The views of a scene show one set of named points, each view turned or mirrored, shifted and resized as a whole, with a little noise and some points left out.
(in the rows, 128 means zero)

Scene 1
View 1
peti: [156 102  92 111  71 105 110 154 161 115  58 137 103 126 126]
Vetaf: [147 154 135 133 180  89 102 131 149 108  79 170  91 109  85]
kazek: [184 103  95 113 132  91  99 137 148 124  71 150  68  80 107]
Doma: [146 106 111 142 102  93 119 132 146 112  87 146  84 147 117]
Lobu: [103 170 149 141 155 105 119 140 155  98  75 170 126 169  95]
baz: [157 136 118 116 146  96 105 144 158 110  70 161  97 102 103]
tudeb: [145  93 103 134  59 106 124 147 152 112  80 129  97 158 134]
Nub: [134 114 123 157 115  90 127 119 133 107 105 152  74 163 117]
Fozog: [128 155 126 107 134 108 110 164 167 105  48 159 131 127 102]
fab: [178  97 106 150 138  77 115 110 132 121 112 152  46 107 108]
tupal: [125 136 135 158 137  92 125 121 141 106  98 159  90 166 106]
gaz: [142 131 119 123 123 100 108 148 159 107  71 151 108 129 108]
dazu: [128 159 129 107 132 111 103 163 170 103  47 158 140 128 100]
Kabin: [138 136 126 132 133  95 113 139 150 108  79 156 101 137 106]
View 2
baz: [131  98 134  47 118 116 110 126 145  87 131  69 119 126  89]
gaz: [124 108 122  54 118 129 129 130 157  91 122  62 124 129 106]
fab: [130 123 122  43 135 106  93 128 105 108 119 102 118 136  99]
tudeb: [ 86 130 116  61 110 137 154 155 152 133 102  63 136 116 179]
Vetaf: [150 110 115  43 132 112  96 105 138  68 122  86 118 145  56]
Lobu: [147 123  90  59 124 135 131  90 195  30 117  66 117 158  63]
Nub: [114 157  91  62 128 123 130 133 126 112  96 105 125 143 140]
Fozog: [128  99 125  52 114 135 134 115 192  64 126  37 120 129  90]
peti: [ 93 100 141  52 106 131 139 154 151 125 119  49 128 106 156]
dazu: [126  96 121  52 115 139 140 114 201  65 126  40 119 127  91]
Kabin: [129 120 111  55 122 125 123 120 154  83 117  73 124 138 108]
Doma: [111 139 107  55 123 114 116 146 106 129 104 107 127 133 137]
tupal: [126 157  75  56 125 129 132 117 143  80  95 103 122 159 118]
kazek: [124  88 160  36 117 101  99 142 107 125 138  74 120 107  99]
View 3
tudeb: [121 117 147  87 116 151 107 153 155 110 152  91 150 184 103]
fab: [112 126 144 116 162  98 144  83 205 138 176 114 125 174 151]
dazu: [134  62 179 110 131 180 127  75 165 195 160 101 143 166 126]
gaz: [123  86 160 112 134 153 130  93 170 159 165 106 137 172 126]
Kabin: [134 112 163  87 140 152 122  94 158 134 162  89 147 176 135]
tupal: [135 119 164  84 165 143 130  73 169 133 175  76 142 173 157]
Doma: [115 141 147 101 149 106 128 112 183 105 167 100 135 183 133]
Nub: [123 135 157  86 153 122 124 102 173 111 170  85 144 177 147]
Lobu: [144  90 186  84 162 178 129  44 150 169 175  70 148 163 158]
Fozog: [137  62 176 114 131 173 130  74 168 187 162 102 142 164 122]
kazek: [101 100 140 140 132  99 145 107 217 152 164 142 118 175 120]
View 4
fab: [143 126  60 120 163 116 188 139 107 139 108 152 161 142 124]
baz: [122 119  92  96 181 130 189 116 108 142 127 151 146 158 120]
Fozog: [102 115 102  97 202 156 190  88 105 150 134 149 129 155 126]
Vetaf: [135 131  97  99 184 123 205 115  95 127 109 153 149 145 151]
tupal: [132 128  52 139 180 156 176 105 108 147 104 151 144 131 142]
Kabin: [123 124  75 116 183 146 181 107 107 145 118 153 142 143 127]
gaz: [115 118  81 106 185 146 182 106 108 154 131 154 137 155 120]
peti: [106 103  65 110 172 150 162 122 126 174 146 157 133 157  80]
dazu: [109 122 117  81 202 143 198  89  97 139 128 151 135 159 136]
tudeb: [109 102  36 136 167 163 151 117 128 183 138 156 129 147  80]
Lobu: [120 136  81 122 202 170 189  72 101 139 110 147 133 132 158]
Nub: [138 125  40 145 165 150 170 121 118 155 113 151 145 130 125]
kazek: [128 113  82  93 157 108 188 152 113 146 130 154 155 165  95]

In a view up to two points have been moved. Name them for each view, in the order of its rows, or write none.
view 1: Doma, fab
view 2: Lobu
view 3: Kabin
view 4: dazu
